Points, in no order, along strands that fork, close into loops and pass close to each other.
(in the rows, 128 means zero)
Points whose rows are less than 98.8 apart are linked; no others are. Some points are linked to none.
<711>: [100 109 126 149 128 200 101 167  86  98  76  64 107 147 145 184 109 137
 140 114 118 104 126]
<1464>: [124 135  95 136 142 131 166 152  87 125 110 170  89 138 187  83 155 117
 152  83 130 154 179]
<1227>: [165 139 112  96 126 118 146 130 139 123 131 139 143 133 165  75 188 136
 143 106 109 172 144]
<2393>: [128  74 126 140  93  95 131 131 126  77 150 113 147 151  97 194 135  89
 104  68 179 180 113]
<1894>: [167 124 124 165  87 140 124  75 147 134 118 122 142 120  98 157 117 136
 126 133 222 104 116]
<2575>: [146 106 100  89 122  92 139 134 129 115 144 127 152 135 152 103 161 127
 152  91 121 199 123]
<825>: [116 148 141 121 134 177 122 123 124 131  79 107 125 141 157 105 158 150
 118 159 107  77 131]
<845>: [126 109 128 155  98 139 163 123  92 140 119 135  60 133 100 169 112  92
 154 174 138 113 127]
<1224>: [108 107 175 104 105  82 103 120 105  59 172  88 136 118  84 134 173 153
 129 112 141 176 139]
<1905>: [143 155  76 114 105 126 136 130 160 132 105 146 133 123 192  68 156 181
 103 111 127 107 145]
<1322>: [109  97 157 151  90 162 128 126  95 131 131 124  64 131  78 185 132 101
 135 142 138 157 128]
<1652>: [116 120 107  93 136 114 137 121 115 125 113 149  93 125 160  61 155 166
 159 119  99 130 172]
<366>: [ 98 159 133 187 113 143 128 111 162 100  98 147 139  91 125 131  88 159
 119 179 118  87 155]
<1820>: [ 70  99 157 118  88 115 140 101  93 113 104 135  62 115  94 123 186 108
 124 159 103 138 143]
<241>: [141 132 183 130 122 102 118  84 143 123 165 143 144 105  56 113 177 110
 139 142 169 168 140]
<595>: [150 163 121 144 128 139 137 119 181 121 112 137 204 127 154 125 144 124
  78 136 124 121  92]
<1157>: [ 89  90  94 102 105 107 149 121 104 123 108 157  57 131 167  88 141 146
 164 115 108 142 164]
<315>: [169 169 146 114 104 132 157  60 116 144  88 106 161 123 161  84 205  80
 108 128 111  89 144]
<137>: [127 124 113 131 109 162 164 120  98 145  82 137 104 140 183 112 174  99
 130 107 113 163 128]
<1891>: [153 156  61 146 100 100 162 142 157 203 138 171 124 104 168  87 106 172
 114 132 128 128 143]
<48>: [137 136 103 119 136 165 144 155  92 170 120 157  35 137 164 114  71 121
 188 153 115 120 121]
<1827>: [ 74  94 161 116  96 127 120 103  95  92 110 118  75 123 101 119 165 153
 140 148 113 109 163]
<1259>: [136 162 111 162  79  87 136  88 186 122 110 128 198  90 136 129 138 123
  82 179 107 124 115]
<1075>: [134 120 138 104 124 118 124 150 105 222 160 140  69 130  96 139  82 139
 147 166  75 140 107]
<2041>: [ 88 117 178 156 156 183 102 176  79 106 119 115 104 131  97 196 123  95
 128  74 119 153 140]
<1744>: [118 154 203 106 179 142 113 140 117 115 136 135 142 123  78 106 186 108
 126 156  89 153 136]
<872>: [150 150  76 110 174  94 133 168 138 132 159 176 133 122 162  63 113 172
 146  89 135 121 164]
<1045>: [154 124  96 134 137 119 129 142 149 115 167 128 178 156 129 171  69 149
 120 119 166 102  93]
<1818>: [128  72 115 144  69 122 120 102 124  89 107  89  96 134 111 181 113 150
 156 107 196 117 138]
<831>: [ 98 108 158 160 138 140 142 129  91 111 122 131  94 127  88 162 138  87
 148 113 159 138 148]
<2645>: [104  94 119 103 116 137 157 143 131 113  68 101 107 156 180 123 185 103
  90  51 120 152 118]
<239>: [137 109 132 133 111 121 128 113 121 129 161 133 114 139  85 138 110 144
 135 145 156 109 126]
<2438>: [ 70  81 143 116  81 143 118 149  81 133 150 118  44 150 126 184 110 112
 102 102  99 153 107]
<375>: [133 181 115 106 114 158 140 140 184 134  95 135 125 128 184  82 173 188
  99 121  89 121 154]
<1834>: [127  91 165 132  96 136  97  54 140 113 105  95 123 113  85 140 147 128
 149 119 198 135 127]
<1216>: [151 175  97 130 149 118 153 130 136 177 148 186 145 104 158  55 142 132
 121 112 129 131 150]
<85>: [139 173 172  68 169 101 136 128 159  90 121  98 158 146 122  95 214 111
 131 114 104 177 121]
<1940>: [152 127  88 108 123  77 164 116 136 231 165 172 122 115 121  87 121 134
 143 142 118 149 117]
<774>: [140 135 138 114 144 110 125 131 144 136 164 140 177 130  94 120 139 119
 119 143 120 149  91]
<670>: [120  98 157 114 114 113 117 124 113  90 162 117 132 127  77 146 144 148
 144 124 151 143 140]
<933>: [137 152 120 140 168 188 157 142  95 137  52 117  84 133 198  99 147 113
 163 105 112  98 171]
<1182>: [177 165 135 144 139 168 156  97 115 190 121 157 153 121 146 101 166  86
 126 150 118 142 110]
<1556>: [185 154  73 106 111  78 129  86 144 140 146 130 148 101 172  41 169 106
 102 112 140 123 158]
<1782>: [ 97 117 142 104 138 194  78 180  78 123 116 115 102 150 167 154 100 129
 157 116  72 156 121]
<398>: [127 158 141 108 124 189 100 141  91 172  76 157  61 119 151 109 142 102
 157 174  74 125 132]
<665>: [ 96 106 176 117 165  80 131 153 102  61 172 118 142 139  89 154 136  89
 129  75 138 175 137]
<1774>: [121  94 105 146 134  79 155 106  96  92 108 115  89 122 118 142 121  88
 153  99 172  82 169]
<2628>: [ 99 171 132 119 116 140 124 129 197 119  94 131 146 105 172  94 125 184
 104 143  59 127 144]
<38>: [171 118 137 131 107 106  80 117 159  82 167  90 185 136  81 164 136 138
 119 106 203 168 102]
<2402>: [136 172 115 135 176 132 152 106 124 166 131 174 126 126 156  91  87 103
 134 139 134  71 133]
<2499>: [130 158 119 119 164  91 114 110 166  98 117 139 161 109 146  80 128 117
 102 122 142  75 144]
<1530>: [138 141 122  81 162 112 103 159 130  85 147 101 182 150 154 117 116 160
 140  91 125 162  97]
<40>: [153  98  87 106 142  77 147 129 120 153 168 143 117 160 127 120  69 139
 165 121 123 122 112]
<286>: [ 93 105  96 116 128 157 153 159  90 147 106 152  18 130 180 127  80 107
 164 121 117 120 133]
<1667>: [146 172  91 159 110  71 136  73 171 124 137 140 171  79 150  91 114  77
  84 148 129  81 152]
<1093>: [ 98 115 124 135 143 179 125 158  86 119  69 104  75 138 152 149 101 120
 165 139 113  83 128]
<370>: [158 167 122 121 109 115 140  65 158 129  88 112 152 109 174  75 175 109
  85 126 123  62 157]
<1094>: [158  92 138 116 119  58 132 122 113 144 208 121 132 135  70 161 103 141
 132 130 124 170 111]
<2111>: [164 165 118 125 130 204  96 178 146 207 121 159 142 123 148 132 119 135
 121 150  84 170  87]
<998>: [101 119 155 123 213 153 116 176  87 113 161 149 113 153 116 144  77 107
 179 116 112 132 155]
<1881>: [106 114 180  94 102 110 106 122 118  70 144  81 148 123  98 124 199 161
 108 132 100 159 127]
<984>: [160 134  89 139 107 137 130 124 166 126 121 111 208 141 153 150 125 132
  88 135 154 110  77]
<1069>: [138 109 138 128  81  96 103  69 145  92 106 106 121  99  96 103 189 141
 101 144 180  87 163]
<1405>: [144 143 175 160 139 150 107 112 178 119 164 140 182 105  63 149 116 141
 112 116 187 164 105]
<1048>: [ 80 159 167 111 179 103 104 160 152  95 169 140 155 109 100 105 107 162
 104 132 104 119 135]
<214>: [137 102  99 156  90 181 148 139 112 138  91 105 122 161 162 199 122  74
 126 125 135 159  64]
<2127>: [110 163 161 170 182 158 128 141 148 123 131 165 143 115  89 127  96 134
 121 138 161  89 162]
<1776>: [172 130 104 141 137  91 124 118 140 112 153 123 178 128 130 132 128  92
 117 130 178  96 123]
<2161>: [141 113  92 110  98 145 113 122 144 109  97  95 171 154 157 140 145 152
 108 141 144 101  97]
<705>: [129 103 100  88  93 152 115 126 130 142 119 100 150 149 159 123 138 182
 121 138  97 139  87]
<1679>: [ 91 173 142  94 189  84 108 172 156 119 171 149 162 114 116  86  78 162
 125 108 101 145 123]
<805>: [ 94 102 148 134 168 105 143 156 102  71 114 122 135 133  95 143 157  73
 121  58 157 138 145]
<2173>: [ 91 112 152  99 135  85 137 100 101 102 102 136  99 124 134  75 186 105
 149 142 103 114 173]
<1537>: [146 105 109 136 137 112 132 122 113  97 116 110 158 142 135 141 127 102
 140 113 158 103 129]
<1139>: [131 139  61 164 130  63 127 114 188 112 132 142 158  94 163 116  53 125
 120 141 128  86 151]
<1215>: [ 90 173 159 143 135 137 118 138 182 101 109 129 159 100 128 115 128 159
  94 162  67 123 136]
<179>: [119 129 119 131 181 129 111 153 127  77 105 104 159 138 131 129 107 156
 138 101 166  60 151]
<1015>: [125 174 174 147 119 190  90 154 152 162 118 144 153 106  79 167 147 127
  76 190  86 139 102]
<1126>: [124 108 122 139 141  86 178  89 103 129 141 153 127 132 141 136 149  23
 126  95 152 153 129]
<551>: [163 211 129 141 153 195 156 143 146 166 106 149 137 132 191  84 172 136
 108 121 102 120 162]
<1889>: [149  90  87 112 112 105 164 138 111 162 161 145  80 164 151 142  77 127
 168 113 118 159 100]
<2635>: [151 121 174 149 135 167 104  82 163 136 150 116 143 128  77 165  90 140
 139 111 199 142 103]
<1408>: [131 164 138 129 134 137 142  90 126 125  74 118 129 117 158  87 165 133
 100 148 124  41 153]
<2639>: [127 144  94 173 122  79 161 107 166 158 140 168 124 108 117 137  64 130
 112 157 116  90 127]
<1401>: [160 116 113 123 119 107 166  92 117 145 124 149 147 132 158 117 171  57
 132 116 126 175 108]
<1561>: [142 154  68 154 100  82 123  92 177 125 117 139 175 106 182 101  93 120
  95 137 137  85 138]
<1853>: [124 159 107 115 178 120 140 155 142 170 160 187 135 117 142  69 101 151
 140 117 118 126 142]
<395>: [157 131 153  91 111 181 106 158 127 168 132 122 144 133 142 119 178 134
 127 137  56 228  98]
<1522>: [148 139 102 176 116 157 140 115 135 142 114 125 139 135 117 160  90 135
 118 154 200  78 105]
<1848>: [111 124 139  96 121 153 105 134 143 136 128 116 150 132 131 113 144 171
 101 153  88 129 100]
<147>: [128 164 189 161 168 186 100 146 156  91  87  99 168 115  89 143 146 154
 108 118 156 104 140]
<903>: [136 149 110 106 152 112 161 160 100 113 129 166 100 132 169  59 172 156
 164 102 112 143 199]
<1380>: [120 129 191 113 152 116 120 125 117 116 166 139 143 115  46 118 179 118
 128 153 117 168 128]
<399>: [115 147  82 145  95 163 129 131 153 161 106 135 129 126 171 132  81 155
 104 168 117  94  90]
<1703>: [135 127 121 132  95 119 138 143 141 217 138 137  76 127  96 151  75 145
 114 194  90 116  81]
<1237>: [ 65 158 197 138 153 115  91 143 142  98 168 141 121  81  80 108  96 189
 113 143 109 125 156]
<205>: [119 136  52 112 107 104 129 146 159 155 129 151 116 107 177  76 105 194
 123 117 121 113 137]
<2465>: [193 114  81 132 141  87 136 104 125 134 160 135 172 149 145 132 105  67
 142 121 173 124 108]
<1990>: [158  78  86 141  87  83 115 101 131  89 129 101  95 141 113 157  95 134
 150 115 197  77 159]
<2640>: [118 158 119 108 147 110 120 187 166 173 161 133 174 114 148 111  92 192
 114 103  93 189 112]
<1428>: [162 163  80 142 128 167 139 174 155 176 139 160 164 135 168 108 129 172
 110 123 114 161 112]
<1546>: [ 73 145 146 118 106  65 104 135 175 100 134 102 160  78 113 113 114 188
  97 146  68 136 144]
<1800>: [108  82 133  82 122  70 125 122 107 162 185 124 113 124 100 112 123 156
 150 138  79 152 123]
<2012>: [148 148 129 122 167 111 159 105 109 109  96 116 150 131 173  82 165  80
 153  90 130 111 168]
<648>: [113 139 161 115 113 184  74 153  82 146  80 141  87 115 117 151 140 106
 147 186  73 127 130]
<1001>: [162 105 149 144  99 111 117  52 154 133 124 115 104 121  82 138 118 128
 148 113 216 121 135]
<835>: [171 126 162 171 141 138 145 115 121 156 180 154 149 136  50 162 140  86
 141 154 169 167 113]
<2348>: [131 153 130  89 153 112 106 169 152 127 170 110 178 134 151 104 124 187
 109 105  97 186  90]
<1426>: [107 118  73 132 101  45 110 125 189 106 147 129 159 100 125 123  73 151
 108 139 116 101 136]
<979>: [127 110 125 134  66 115 122  84 137 134 130 119 102 123  84 137 139 163
 121 170 172  95 122]
<392>: [159 128  83 109 160 117 125 159 151 131 165 140 187 152 156 130  73 143
 138  99 148 136  88]
<65>: [134 107 144 150 108 204  96 151 106  94  90  54 151 143 129 192 129 168
 132 108 153 117 121]
<1839>: [134 149 102 147 177 165 155 134  83 145  91 135  97 138 186 103 105 103
 173 114 135 103 154]
<388>: [100 131 159 111 121 177 106 133 130  99  79  82 114 141 129 121 175 172
 103 152  85  88 154]
<1721>: [ 87  82 127 113  98  98 143 128  89 125 161 129  51 147 107 161  96 118
 143 126  97 145 125]
<360>: [144 160 183 103 183 121 159 123 138  87 106 114 150 140 134 102 209  86
 148 108 106 156 145]
<1244>: [144 107  91 115  76 108 179 102 116 205 134 142  69 127 132 111 124 124
 154 169 106 146  89]
<1907>: [133 105 111 150 130 154 147 149  99 115 124 110 118 162 127 189  78 118
 162 124 161 114 116]
<684>: [ 99 166 154 136 110  80 133 118 194 102 107 119 175  78 116 104 150 162
  98 171  65 148 137]
<702>: [137 117 186 130 109 135 112  71 149 117 121 112 144 100  67 125 181 114
 138 126 191 158 130]
<645>: [123 135 156 103  94 102 121  78 144  98 106 106 132 115 105  92 216 141
  95 159 126  94 153]
<184>: [130  96 176 150 139 131 133 100 130 102 130 120 111 123  80 155 124 104
 170  85 197 151 158]
<498>: [138 108  79 137  81  92 161  69  93 115  81  99 112 119 164 123 165  63
 125 115 158  86 150]
<338>: [169 140 125 119 144 131 153 112 117 170 141 162 161 129 139  93 167  84
 155 133 117 181 112]
<2389>: [114  95 115 135 115 196 126 161 109 132  68 101 107 149 158 191 143  77
 100  92 111 156  75]
<542>: [ 94  90 104 105  78 162 117 139  93 133 103 109  74 146 166 134 108 146
 140 150  87 132 113]
<832>: [122 136 132 101 131 195  74 181  84 155 102 144  73 139 162 150  87 121
 175 142  79 133 125]
<163>: [132  90  93 142  61 160 138 115 110 123  97  97 126 157 146 184 128 119
 130 159 148 124  82]
<1050>: [110 103  96 123 175 139 124 165 107  87 105 109 136 168 179 148  87 128
 169  74 144 127 137]
<763>: [183 176 109 139 130 216 142 153 121 166  86 138 136 149 190 111 167 126
 131 135 109 147 133]
<1104>: [146 134 104 118 158 142 143 126 119 109  73 119 121 138 198  89 156 133
 153  90 127 110 164]
<2107>: [125 143 102 150  82 114 150 109 187 178 113 137 183  91 148 125 124 143
  95 160  91 145  92]
<972>: [127 111 139 134 123 123 110 131 113 115 169 122  86 152  83 152  65 184
 143 136 154  90 148]
<2336>: [143 122  86  94 162 106 133 145 124 126 153 152 133 146 163  84 117 149
 170  92 148 143 147]
<893>: [111  65 109 111  93  84 128 133 100 116 191  94 111 156 139 174  95 153
 138 102  90 165 100]
<1342>: [177 151  90 130 152 167 147 164 129 151 136 165 163 152 176 108 139 151
 140 105 145 157 129]
<1109>: [130 131 108 135  73  64 108  76 176 112 130 132 128  78  95  97 174 126
  74 160 158  99 153]
<478>: [143 116  81 113 110  93 166 108 122 207 144 166  72 119 145  84 116 140
 150 148 116 124 122]
<309>: [139 134 196 163 170 139 154 119 100 104 100 129 147 117  85 139 190  66
 132 113 144 165 148]
<1609>: [133  94  98 107 150  63 100 122 130  75 160 115 109 135  92 110 114 126
 149 120 179  81 183]
<1757>: [ 75  88 100  95  89 120 136 124  94 141 123 130  44 138 158 107 108 160
 173 147  86 133 129]
<1692>: [175 142  97 137 117 210 126 163 116 179 107 142 131 142 165 135 146 124
 149 140 109 184  93]
<1083>: [124 128  70 150  78 131 133 127 166 167 135 126 138 134 153 166  50 168
 105 160 116 103  72]
<141>: [138 163 101 167 110  88 158  72 153 164 141 167 145  89 137 109  94  92
 105 160 134  77 133]
<2163>: [124 116  89 123  81  96 136 123 174 159 139 117 169 123 137 147  97 163
  97 145 116 126  82]
<45>: [143  95  86  92 135  91 138 158 117 128 175 143 133 142 158 111 111 147
 169  75 125 187 127]
<1722>: [128 114  73 141 129 144 178 167  99 136 123 167 102 154 184 124 141 109
 132  66 145 172 144]
<1260>: [165 143 132 155 107 125 104 101 176  85  92  83 179 111 120 135 174 141
  80 114 197  94 136]
<2139>: [ 93 127 156 143 157 184  98 175  76 114  94 121  61 141 111 161 102 126
 171 143 117  87 160]
<172>: [113 124 127 151  76 134 117 120 132 155 144 126  63 129  96 151  62 196
 108 170 132  78 115]
<923>: [123 137  95 130 143  92 141 170 175 192 159 158 158 110 145 119  52 170
 132 109 101 161 121]
<1598>: [142 154  67 160 106 143 156 169 170 204 128 164 153 111 169 114  98 171
  99 142  98 162 119]
<1654>: [125  87  84 143 121  79 154 103  99  98  97 112 106 123 159 138 144  59
 131  80 164  99 140]
<1033>: [158 137 134 136  88 128 175  61 104 131  82 100 149 121 158 123 208  51
 113 131 126 120 132]
<2219>: [105 148 167 153 108 155  94 128 156 111 137 128 151 108  89 150 125 177
  84 147 132 127 127]
<616>: [ 91 155 206 144 156 157  69 138 142 119 181 129 112  94  81 135  84 191
 117 127 135 123 151]
<1261>: [108 110  86 108 124 118 123 133 134 126 128 130 114 141 142 120  83 174
 136 137 131  68 129]
<2049>: [122 141 111 115 131  63 110 104 165 101 135 145 140  97 105  90 141 128
  91 142 141  89 147]
<1144>: [102 111  87 127  68  62 114 119 171 134 154 110 149 104 117 151  82 186
  99 142 105 114 120]
<2515>: [130 160 141 131 117 179  93 152 157 187 114 138 154 114 127 142 126 136
  89 172  66 156  77]
<1031>: [137  90 130 122 126  87 148 130 112 121 175 135 125 156  92 165 112  96
 148 121 117 165 114]
<2243>: [143 164 120 180  92 100 136  76 172 109 110 135 176  80 131 122 137 108
  80 154 142  92 154]
<697>: [169 149 153 150 166 164 143 123 123 116 101 102 199 142 146 141 166  86
 123 132 132 126 106]
<863>: [135 159 132 137 186 170 125 154 142 152 139 152 173 129 142 125 104 119
 119 137 123 121 104]
<597>: [104 161 107 183 147 129 133 131 163 101 116 159 153 115 140 133  58 151
 125 150 128  74 154]
<709>: [121 109 120 159 124 121 136 106  96  99  93 109  89 117 117 144 117 138
 164 123 188  69 165]
<2623>: [170 143 147 161 127 133 131 115 162 153 181 151 185 125  62 163 132 115
 104 138 172 152  91]
<2585>: [134 129 150 161 132 195 101 144 134 100 102  89 173 138 112 165 128 162
 116 117 172 105 123]
<1417>: [158 151 171 137 174  99 151 110 119  80 108 109 170 120 115 118 200  57
 132 108 139 140 152]
<1829>: [ 67  96 117 113 115 153 142 144  87 128  95 129  51 138 163 134 110 107
 128 110 104 138 117]
<2019>: [105 114 128  81 126 100  94 122 150  75  97  88 131 126 149  85 156 176
 110 129 119  69 155]
<2563>: [172 179 144 129 152 156 145 110 158 124 100 113 202 140 167 112 174  96
  92 130 129 111 110]
<1569>: [118 180 181 162 152 178 119 128 146 133  99 145 140 113 111 127 156 120
  90 168 116  93 141]
<1840>: [161 108 163 167 123 136 146  91 124 130 144 139 126 128  74 165 132  82
 156 119 200 154 129]
<253>: [165 178 153 129 181 200 125 144 120 183 124 158 140 135 146 104 163  98
 135 148  94 161 122]
<2171>: [ 92  69 142 104  94  79 122 136 103  93 181 100 125 146 131 175 130 124
 113  88 106 192  98]
<1451>: [119  80 124  88  83 103 122 127 121 184 168 107 134 132 122 131 132 165
 134 147  80 160  91]
<795>: [154 150 179 160 176 167 130 133 113 116 121 127 169 128  93 143 172  90
 136 138 148 142 142]
<1251>: [153 107 142 136 117 100 123 128 118  83 169 110 177 142  83 170 145 104
 129 112 176 184  97]
<2187>: [121 119 129  95 180 133 119 175 105  75 140 103 159 161 163 126  98 136
 159  68 120 161 129]
<2082>: [155  97  96 137 118  77 102  96 147  91 140 115 119 116 103 117 126 119
 129 118 207  79 170]
<1302>: [167  86  77 130 118  64 148 112 131 108 146 127 147 155 137 156 116  52
 137  95 157 162 107]
<2360>: [154 109 130 108 140  92 129 145 136 158 197 112 177 134  89 144 108 135
 121 129 117 163  85]
<1444>: [ 82  91 121 110  95 161 123 141 107 114 104  97 114 161 160 168 144 108
  97 101  91 168  91]
<98>: [118 179 174 105 189 136 126 135 153 103 111 123 148 130 132  86 168 127
 112 127 102 101 143]
<860>: [105 147 133 168 146 123 118 132 166 108 149 163 128 113 106 141  66 161
 116 131 171  83 161]
<1027>: [123 186 188 159 155 171 121 130 186  98  87 102 165 110 107 139 171 145
  82 147 130 101 147]
<543>: [ 98 115 107 142 128 159 135 135  94 122  83  98  85 127 138 139 103 147
 156 148 156  52 143]
<1573>: [136  81 128 131  80 130 124 122 101 119 170  97 119 157 108 200 100 152
 132 128 126 151 104]
<465>: [130 106 165 150 166 114 127 116 112 105 154 138 104 130  76 140  96 133
 169 106 184 117 173]
<1085>: [122 169 183 172 121 204  95 132 147 158 113 155 117 100  77 149 143 126
  92 184 121 119 125]
<2403>: [142 114 152 130 116 144 109 151  82 165 156 139  62 141  85 173  80 111
 153 167  94 138 116]
<2444>: [119 117 134 112 181 135 145 160  97 146 155 172  96 151 132 125  94  95
 178 112 106 167 135]
<1067>: [ 97 138 185 101 136 179  68 161  99 130 116 119  98 129 122 138 156 141
 131 170  49 136 138]
<740>: [ 91 138 135 143 104 159 113 113 127 114  83 113  92 113 111 124 140 190
 106 161 153  50 153]
<1194>: [132 118 112 149 107 152 166 118  86 152  93 131  87 136 158 149 120  70
 149 158 137 117 107]
<768>: [126 157 147 135 187 107  97 158 142  58 131 108 171 128 115 122 112 150
 113  93 180  90 158]
<1246>: [ 95 132 212 115 136 174  85 156 107  89 109  90 109 127 104 145 191 130
 120 141  72 156 160]
<671>: [145 123 123 122 127  82 156  97 128 207 168 158 122 117  87 111 135 114
 132 169 111 123  99]
<175>: [116 146 103 153 154 111 143 145 170 167 145 164 136 120 131 134  41 150
 127 143  92 117 114]
<37>: [115  94 131 147 135 102 165 121 104 118 144 146 113 155 104 160 127  63
 138 105 143 147 122]
<1009>: [102  98 122  65 118  63 110 131 132 152 165 125 121 107 121  74 139 177
 131 125  83 143 131]
<1479>: [140 135  89 157 114 187 139 140 117 131  98 103 120 152 150 167  79 148
 124 155 169  63  85]
<313>: [127 148 180  85 160 144 112 148 127 141 153 132 156 120  98  90 172 135
 123 146  66 188 110]
<1842>: [ 95  92 146 116 113  87 166  87  99 136 138 167  65 116  86 110 165  85
 154 166 110 129 146]
<1070>: [154 150 116 136 204 140 124 168 145 158 173 168 179 146 129 129  60 127
 142 113 134 133  96]
<5>: [167 173  83 128 104 103 155  83 151 180 139 165 146  92 169  56 138 114
 100 121 133 113 156]
<1111>: [118 144 162  88 144 117 124 114 157 104 104 122 133 122 119  73 189 146
 108 149  98 106 143]
<2497>: [125  85 108 103  79  98 145 111 109 196 144 120  92 129 105 131 132 132
 143 165  86 162  85]
<1245>: [117 114 197 140 122 202  57 123 113 117 160  91 105 121 111 186 108 175
 140 122 153 156 123]
<1635>: [ 99 159 187 158 164 192  78 142 132 129 136 147 107 105  73 138  95 151
 124 142 150  98 156]
<949>: [ 82 120 164 119 159 167  96 180  84  83 120 102 117 148 148 168 114 111
 137  94  88 156 132]
<268>: [148  96  97  92 126  52 124 107 131 121 164 133 139 122 107  96 143 107
 142 133 127 138 127]
<1563>: [ 94 125 150 125 124  66 110 156 151 151 198 103 153 111  88 157  84 182
  97 125 102 151 116]
<987>: [131 162 170  79 182 112 128 147 128 109 144 127 155 136 120  84 178 124
 146 104  85 208 124]
<1685>: [122 123 162 138 202 130 134 146  88 104 157 147 118 143  86 138  89 103
 173 114 153 109 161]
<1204>: [116 109 106 126  89 123 128 131 115 121 139 114  68 153 111 147  63 195
 129 147 152  60 127]
<55>: [118 110 140 133 178 151 149 162 102 151 147 174 111 155 135 156 107  52
 139  95 111 188 113]
<1431>: [122 158 154 138 159 144 113 150 137 210 152 173 115 102  77 132 104 110
 119 176  84 129 111]
<1103>: [127 126 143 144 172  71 137 125 112  61 106 108 150 117 117 121 186  51
 127  76 154 136 161]
<2291>: [104  96 135 111 166  67 122 148 104  61 164 131 113 138  97 132 111 104
 165  88 144 137 167]
<1987>: [163 139 134 103 123 100 126  99 156  70  89  64 158 139 158 115 216 113
 114 116 128 105 138]
<2263>: [136 182 138  98 199 109 123 140 147 109 127 136 161 136 167  73 140 131
 120 103 135 105 146]
<1438>: [109 122 179 162 114 179  98 163  92 131 101 124  79 117  87 205 122  80
 133 113 130 160 131]
<2406>: [136 132  91 147 107 160 187 111  76 155  71 115  85 116 198 123 117  70
 147 111 148 109 120]
<991>: [140 154  99 121 129 190 122 159 102 183 101 161  75 126 169  98 119 136
 158 161 103 121 122]
<946>: [116 132 153 129 143 172  86 170  77 152 135 142  71 140 110 162  82 119
 166 164 103 114 131]
<585>: [159 143 168 146 115 131 110  96 152 100 110 102 180 105  95 132 189 125
  97 131 183 128 129]
<752>: [ 89  64 118 102  83  72 125 116 119  98 145 116 118 146 128 152 157 103
 101  85 120 161 104]
<2022>: [151  82 116 144  43 152 129 105 124 124 138  89 124 156 108 196 116 156
 128 141 167 135  86]
<2435>: [124 144 113 158  90 151 135 124 146 179 126 143 113 119 105 146  95 134
 107 192 121  93  89]
<1393>: [108 120 103 142 150 151 185 141  87 159  88 147  83 126 171 131 119  59
 139  70 148 122 117]
<2093>: [125  63  97 110  97  72 150 127 125 105 157 130 129 155 116 168 128  77
  98  75 154 174  88]
<2176>: [125 106 113 146 166 159 116 166  95  75  97  84 158 152 144 163 109 155
 153  83 159  87 135]
<613>: [134 126  80 161 112 124 117 132 176 110 131 123 181 142 141 162  80 151
  94 134 160  86  98]
<2565>: [ 87 115 148 123 101 167 112 120  96 109  82 100  78 122 107 123 159 164
 126 179 109  84 154]
<632>: [176  95 164 158 109 158 118  97 126 142 166 119 118 155  71 183  76 132
 142 116 174 173 105]
<1579>: [148 113 149 123 136 115  73 107 161  71 141  80 162 111  96 139 118 154
 131  89 221 131 130]
<1977>: [155 161 141 106 181 116 138 139 138 157 156 157 184 121 119  92 153 102
 130 130 120 162 105]
<68>: [121 112 136 113 142 102 155 102 106 162 153 157  97 132  92 110 139  99
 158 166 108 122 129]
<144>: [102 115 120 120 162 155 157 160  93 169 119 176  65 141 147 135 114  55
 125  76 128 156 114]
<1089>: [ 88 163 120 168 107 155 133 108 142 118  78 139 106 102 139 122 108 155
  98 176 126  49 148]
<1191>: [143 115 104 125  66 115 155  64 107 119  78  98 128 130 167 117 190  88
 115 147 132 110 121]
<2486>: [115 112 153 133  66 159 110 102 123 152 146 114  64 119  76 153 110 185
 120 177 145 105 123]
<1658>: [156 194 153 129 178 184 137 166 135 173 128 177 129 121 155  79 169 129
 125 135  83 154 159]
<1072>: [106 116 187 104 125 156 110 139 107  89 119  85 147 142 114 141 182 131
 122 133  87 168 119]
<2343>: [128  93  79 115 120 142 162 145 103 144 123 150 107 160 175 144 101 108
 158 103 128 166 109]
<1903>: [187 151  97  97 116  91 150  99 128 118 117 129 143 127 180  60 200  89
 128  91 129 159 170]
<255>: [121 140 162 128 142 129  83 143 143  78 152 105 165 117  95 144 105 175
 112 102 181 115 134]
<1716>: [133 105  87 106 138  94 134 137 131 141 162 150  95 161 129 125  34 170
 147 122 128  71 124]
<2340>: [122  94  97  84 170  50 108 133 116  83 175 128 118 149 123 108  97 119
 164  99 142 117 156]
<406>: [ 87 124 121 100 119  66 109 130 170 135 137 135 136  92 126  88 118 177
  99 139  73 126 131]
<387>: [ 73  78 130 100  92 160  90 149  82 129 133 110  66 149 164 172 120 127
 107 108  70 181  97]
<2599>: [129 131 124 147 171 129 165 110  87 132  97 130 126 124 153 121 138  66
 162 121 133 100 156]
<2461>: [134 155 143 106 130 147 117 138 175 127 121 110 188 132 147 113 156 164
  90 132  87 142  92]

How many points has the smallest loop of links through each point below? Write - if it is on no loop.
<1889> -> 27
<2575> -> 10
<2360> -> 9
<144> -> 13
<2041> -> 30

A fork is a point with three links, a tip a point with one. Leave the first point through the second and follow the links. Name the first fork or tip that comes.
<2497>; <1244> -> <2565>
<763>; <1692> -> <1093>
<752>; <2171> -> <1721>
<1829>; <286> -> <239>
<2187>; <1050> -> <2093>
<2093>; <2393> -> <1667>
<1451>; <1800> -> <1342>
<1015>; <2515> -> <338>
<286>; <1829> -> <1204>
